A landscape with many peaks, sampled at points; each row gives a point and its height.
A climber steps from a point to whichever of its 3 nearest points has the largest rise for the distance, and stops where none of them is higher. Distance is the straight distance between rows; heights are no part of it.
(406) (h 344): [ 18 -26  15  24   2  27 -20  18  12  12  42 -33  19   4   2   6   4  38
 -26 -10]
(489) (h 442): [ 26 -30  29  -6 -52  44  65  20  40 -12  22  68  67  19  17  20 -10 -19
  26  -4]
(430) (h 692): [ 66  15 -24  86 -34 -17  21 -37 -90   2 -36  -8  -4  35  22  -6   5  27
 -57 -29]
(516) (h 717): [ 39  -5   6  52 -25   2 -11 -12 -62   5  -4 -25 -12  34  -3  -4  -2  19
 -44 -18]
(1056) (h 347): [-12   5   9 -18 -36  26  80  18  53  -2   5  89  38   6  22   3  -7 -28
  42  32]
(1022) (h 434): [ 58 -36   8  14 -80  49  74  14  29  -1   2  65  59  51   1  33 -31 -10
  23 -27]
(396) (h 581): [-34 -39  43 -26  58  19 -33  34  50 -13  66 -10  18  -4 -18  -3  -2 -21
  12  15]
(1121) (h 417): [ 44  19   1  -2 -62  29  70  -3  21  -8 -28  73   4  45 -12  24 -37 -23
  55   4]
(1138) (h 836): [ 17  35 -19  -5   0 -42 -25 -38 -61  -8 -63  -6 -33  15 -21   2   4   3
 -12  -8]
(271) (h 368): [-21 -12  27  -2  35  -6 -53  10   6   2  25 -38 -20   3 -11   3   0   7
 -14   1]
(831) (h 382): [-30   7  23 -41  29   5  -2  16  31   0  23   6  13 -24  -5 -19   9 -27
  34  33]
(909) (h 703): [ 14  10   5  63  -9 -28 -14 -17 -81   0 -45 -34 -21  16   5 -10  15  20
 -59 -43]
(563) (h 283): [-47  11 -13   9  41 -33 -61 -16 -47  -5 -24 -62 -56 -31   0 -13  16  35
 -29 -20]
(1037) (h 449): [ 37  51 -30 -12 -53 -23  54 -32 -33  -6 -55  34 -13   9  14  -9   8 -23
  21  10]
(715) (h 529): [-56 -32  43 -31  47  26 -29  58  62  -8  45   7  30 -11  -8  -5  -1 -31
  17  32]
(492) (h 433): [ 36  19  16 -19 -27  -2  25 -23  -3 -20 -49  35 -23  49 -34  18 -34 -35
  35   1]
(192) (h 431): [-30   8  -1 -21  -2   3  38  26  37   7  39  59  48 -38  31 -25  22 -16
  36  29]
(525) (h 367): [ -4   7  33 -51 -26  -1  42  -7  46 -23 -34  71 -14  48 -34   8 -61 -56
  60  15]
(88) (h 645): [-81  11 -45 -46  74 -30 -61 -15  -6  -6 -16 -60 -61 -70   5 -18  30  25
   0   6]
(703) (h 178): [ 19 -30  -8  45  -7  18   0  25  13  12  52 -25  39 -23  31   6  10  42
 -56 -18]
(849) (h 825): [  17   28    5   -4  -22  -51  -25  -50  -76   -9 -114   -7  -49   20
  -20   16    4   -9  -22  -24]
(861) (h 352): [ 22  26  12 -22 -38  10  34 -20  42 -18 -48  69 -19  64 -53  17 -68 -40
  73  -4]
(184) (h 407): [-56 -13 -13   3  51 -21 -68 -13  -5  11   6 -62 -48 -41   0 -18  12  24
 -23 -10]
(487) (h 112): [-43 -26 -34  79  38 -14 -54  11 -18  36  50 -77 -31 -47  32  -7  -3  60
 -55 -30]
(328) (h 674): [ 30   0  26  26 -21  11 -17   3 -29  13 -11 -17  19  41 -20  32 -24   7
 -17 -11]
(600) (h 430): [-27 -21 -22   1  21  12  14  35  46   0  57  12  53 -44  45  -4  26  14
  24  18]
(411) (h 466): [-29 -35  22   7  32  33 -45  39  37   2  68 -41  18 -18   5   2  10  17
 -12  -8]
(255) (h 566): [ 27 -34  43   3 -19  19 -18  11  12   8   4   2   0  54 -29  27 -27  -9
  -5  -1]
(1076) (h 411): [ 16 -15  14  -8 -68  46  80  23  47 -17 -10 103  37  26   9  18 -32 -38
  48   1]
(1048) (h 649): [ 18  49 -30 -15 -20 -35  28 -48 -36 -10 -47  12 -22  15 -12  -7   9 -12
  15   9]
(810) (h 457): [ 27 -69  41  -7 -22  70  37  40  61   8  35  33  80  13  19  46  -2  10
 -27 -19]
(1038) (h 419): [  4 -50  66 -18  27  50 -41  47  66   2  52 -14  30  13 -18  25 -16  -3
   2  11]
(299) (h 456): [  6 -19   7 -17 -12  29  44  24  39  -9  35  49  54   0  13   7  -2 -25
  19  19]
(132) (h 690): [ 16   5  35  42  -9 -32 -22 -19 -98  -3 -82 -35 -39  36 -18  17  -6   9
 -55 -50]
(451) (h 481): [ 37 -26  53 -10 -19  46   7  31  32  -1   8  23  25  58 -44  30 -51 -33
  21  11]
(927) (h 599): [ 37  -4  -8  12 -25  10  25   6  -6   3   6  -6  20  14  -1  -6  17  12
  -8 -10]
(992) (h 750): [ -4  34 -48 -10  12 -34 -12 -39 -48  -2 -55 -17 -35 -18   9 -24  27  21
   0  12]
(1069) (h 497): [ 21  40 -25  -1 -29 -17  51 -22 -31   2 -12  21   8  -6   6 -12  24  -9
   9   8]
(304) (h 627): [-10 -44  14  33  12  34 -36  34  44  13  82 -28  32 -31  33  17  -5  33
 -26 -20]
(1032) (h 441): [-28  -4  43 -42   7   9  23  13  62 -18   6  68  13  15 -24  -2 -25 -53
  41  42]
(537) (h 448): [-35 -17  48 -44  17  16   8  11  72 -15  16  57  -1  17 -28   3 -36 -51
  53  28]
(972) (h 813): [  26   56  -32   -4  -30  -50    6  -66  -83  -12 -104  -15  -39   14
    3    8   13   -3  -21   -9]
(1072) (h 582): [ 64   8 -12  20 -66  22  43 -15 -18   2 -19  28  20  53  -5  22 -11  -9
   2 -18]
(3) (h 598): [-28  10 -32  -7  36 -17 -17  -7 -11  19   8 -32 -12 -40   6 -27  37  11
   6   6]
(1034) (h 704): [ 35  78 -58  -6 -32 -38  45 -51 -59  10 -67  17 -15  -2  19 -25  27  -1
   2   1]
(92) (h 671): [-11   1   2   8   9 -36 -35 -31 -76 -13 -62 -39 -48   2  -6  -4  20  17
 -39 -23]
(627) (h 771): [ 23  66 -33 -25 -31 -58  24 -58 -64 -10 -82  15 -36   1   9  -9   9  -2
  16   3]
(191) (h 729): [ 51  -6  24  33 -21  -7 -10 -13 -71   3 -42 -11 -20  57 -25  30 -14   7
 -24 -24]
(1019) (h 393): [ -7  15  18 -34   7 -21 -22 -16 -14 -15 -43 -12 -37  19 -42   1  -4 -15
  -4   4]
(1105) (h 676): [ 13   9 -16   9   2  -4  -7   0 -20   7   5 -21   3  -7   3 -11  14   3
 -19 -12]
(973) (h 506): [-35  14 -32  -5  28 -17   3  13  17   3  37   5  10 -53  20 -18  34 -10
  27  21]
(1095) (h 400): [-24 -11 -14  18  35  17 -32  16  12  16  55 -45  -4 -31  15 -12  22  29
 -12   1]
(884) (h 698): [ 28   0  13  31   2 -15 -30  -4 -39   5 -10 -22  -2  18  -4   8   7  22
 -42 -27]
(829) (h 500): [  2 -18  23  -9  10  21 -12  26  36   5  40   6  32   2 -15  11  -1  -4
  12   8]
(1125) (h 381): [ 16   3  25 -10  16  -3 -14  14  -3 -10   5 -25 -14  15 -23   2 -13  -8
   2  10]
(1006) (h 526): [ 18  -9   8 -17 -19  21   3   7  18   1   8  12  26  22  -8   5  -4 -13
  18  11]
(674) (h 469): [ 10 -43  46 -17 -14  58  29  34  53   2  30  40  58  23   5  34 -35 -31
   3   9]
(435) (h 618): [  0   0 -61  21  14 -15   1 -10  -6   5  28 -19  15 -40  29 -28  25  33
 -12   1]
(161) (h 567): [-23   5 -27   2  27 -26 -37  -7 -24  10  -1 -51 -32 -22  -1 -21  26  16
 -11  -4]
(553) (h 46): [-20  -6 -18  66  25  -7 -40  -2 -52  10  13 -65 -38  -3  19  -3  11  34
 -53 -40]
(464) (h 435): [-38 -56   4 -14   9  39  37  52  94  -5  63  61  89 -39  62   1   9 -10
   1   7]
(460) (h 752): [  1  46   2 -47 -11 -51  -6 -61 -16 -28 -90   4 -39  18 -33  -4 -29  -1
  -2  -1]
(605) (h 401): [ -9  23  28 -59   9 -12   7 -13  36  -8 -32  24 -33   3 -41  -8 -34 -35
  38  27]
(461) (h 404): [ -1  17  23 -41   4 -15  -5  -1   8   1 -21  19 -26  25 -25  -7 -13 -37
  35  19]
(712) (h 284): [-47  30 -39 -43  47 -49 -58 -25 -10  -4 -44 -38 -44 -48   0 -18  21   9
  -3   9]
(616) (h 763): [ -3 -48  35   7  16  40 -22  38  43   7  56 -26  41 -10   7  18   5  29
 -16  -3]
(821) (h 56): [-17 -22 -41  97  16 -12 -29  -3 -47  26  33 -66  -3 -33  47 -15   6  50
 -64 -40]
(558) (h 501): [ 50  26 -15  10 -35   0  43 -13 -17  -7 -22  25   3  32 -11   6  13 -15
   4  -1]
(959) (h 422): [-62 -33  30 -34  27  16   3  44  69 -13  58  53  38 -23   7 -19   8 -35
  29  27]
(109) (h 801): [  0  41 -11 -37   4 -53 -23 -39 -32 -13 -59 -22 -39  -7 -11 -12   1   2
   7   4]
(189) (h 327): [-39 -11 -47  15  46  12 -18  22  10   7  46 -36   6 -63  34 -12  35  34
   8  14]
(370) (h 42): [ 32 -34   4  10  -3  26  28  17  19  15  43  -1  48  -8  30  15  18  30
 -33  -9]
(378) (h 780): [ 39  23  -3   8 -27 -24   2 -35 -52 -12 -46  -3 -27  41 -19  12  -7 -16
 -17 -17]
(394) (h 586): [-10  39 -60  -6  15 -41   1 -27 -49   4 -22 -22 -32 -52  20 -34  46  17
  -6   8]
(799) (h 392): [ -3  25  -6 -37  31 -22   1 -12  24 -14  -2   0 -17 -11 -12 -23   8 -17
  22  33]
(827) (h 815): [  7  -7 -27  38  10 -10 -21   2 -24  12  21 -35 -10 -30   6 -17  19  36
 -29  -6]
(91) (h 495): [ 28   6  37 -12  -4  15   5  -9   8  -9 -24  13 -10  48 -47  18 -22 -23
  11   9]
(442) (h 223): [-28 -18 -53  60  28   3 -20   6  -1  17  67 -50  -1 -67  41 -18   7  50
 -33 -15]
(729) (h 490): [  0  -7 -12  -4  26   6   4  18  20   7  39  -7  17 -19   4 -12  17   9
   1  15]
(331) (h 380): [  3 -11  26 -22 -42  42  51  12  44 -14  -7  79  12  40 -16  31 -49 -40
  48   4]
(506) (h 386): [  6  34   7 -49 -11 -23  10 -26  22 -11 -70  35 -38  34 -41   2 -42 -33
  46  15]
(388) (h 369): [ 31  10 -14  -4 -62  17  76  -4  19   1 -12  79  34  27  -3   6 -17 -26
  36  11]
(906) (h 464): [  4  20 -15  -7 -28   4  47   5  18   3   8  44  28 -18  23 -19  11 -18
  24  21]
(1021) (h 351): [  1 -40  49   7  26  29 -58  32  20  11  50 -43  15  21 -15  17 -15   3
 -24  -8]
(265) (h 214): [-63   3   1  30  49 -21 -62  -9 -50  14 -12 -85 -62 -41  10 -13   5  39
 -47 -25]
(421) (h 491): [ 30 -15  34 -24 -30  28  14  23  32   2  10  35  35  41 -21  29 -39 -16
  31   4]
(796) (h 329): [-20 -15  -3  33  31   5 -52  13   2  15  59 -65  -7 -18  16  -8   4  32
 -50 -14]
(253) (h 249): [-31  12 -99  22  35 -30 -21 -12 -18  21  32 -39 -29 -81  32 -26  26  53
  -8   2]
(1132) (h 360): [ -4  25  27 -36 -55   2  52 -13  47 -40 -47 102 -38  52 -25  -4 -72 -50
  74   8]
(407) (h 476): [-18 -37  63 -40  12  41  -7  37  58 -13  42  10  33  21 -23  12 -19 -29
  19  17]
(569) (h 291): [ 39  26 -13  -7 -57   6  75 -30  -9  -5 -20  62  -3  12   2 -12  -7 -25
  27  14]
(1117) (h 766): [-45  -6 -16 -16  53  -6 -34   4  18   9  25 -42 -38 -40  -3 -20  17  18
   3  14]
(867) (h 167): [-69  -7 -43   1  58 -38 -63 -12 -15  13  15 -81 -50 -59  17 -14  28  26
 -24 -10]
(507) (h 385): [-33  28 -42  -8  39 -47 -39 -25 -50   5 -38 -42 -49 -52  22 -16  34  31
 -24 -11]
(523) (h 653): [  9 -15   4  58  -9   0 -27   7 -30  19  23 -40  19   7  16   4  12  27
 -47 -23]
(1047) (h 650): [-68  -1 -12 -43  71 -25 -51   1  25   3   7 -47 -38 -39 -15 -17  18  -7
  15  17]
(307) (h 496): [ -7  41 -37 -22   1 -23  26   3   2   3  10  22  12 -43  20 -27  31   2
  38  27]
(220) (h 432): [-33 -31  -3 -15  22  42   2  40  55   8  62   6  42 -40  16   4  22   6
  11   6]
(734) (h 538): [ 54   0  15   8 -36  30  35  -5   5  -5 -21  36  11  73 -21  25 -41 -25
  23  -9]
(954) (h 677): [ 45   6 -18  55 -14  -7  -2 -16 -51   6   9 -21  15   3  30 -13  35  36
 -41 -20]
(834) (h 443): [-14 -26  17 -10   0  40  17  44  52  -9  60  22  62 -25  24  11  20  -7
  21  19]
(17) (h 688): [-13   0  24  49  14 -33 -39 -15 -74  11 -40 -56 -37  13  -7  -3   2  17
 -59 -43]
(933) (h 577): [  1  15 -43  48   2 -30 -12 -30 -65  17 -24 -40 -26 -28  23 -18  23  25
 -48 -20]
(808) (h 446): [ 53 -43  40   6 -36  48  20  33  17  13  17  15  55  42 -17  46 -24  -6
  -6  -1]
(1137) (h 424): [ -3  25  12 -20 -20  -5  41   0  16 -19 -15  49 -10  -3 -12  -3  -6 -35
  40  28]

Two climbers start at each pair of points below. Name the first point that both come to, or write -.
(1069) and (388) | -
(91) and (884) | (191)
(810) and (451) | -

Call two points neighbours if one is among the 3 nearest of the other. Go from one point of each pair to the other, from neighbour to neighbour, staying as high as possible. Name the lowest point that can't be avoided.
(1138) and (1117) | (3)
(396) and (1138) | (407)
(827) and (1138) | (1105)
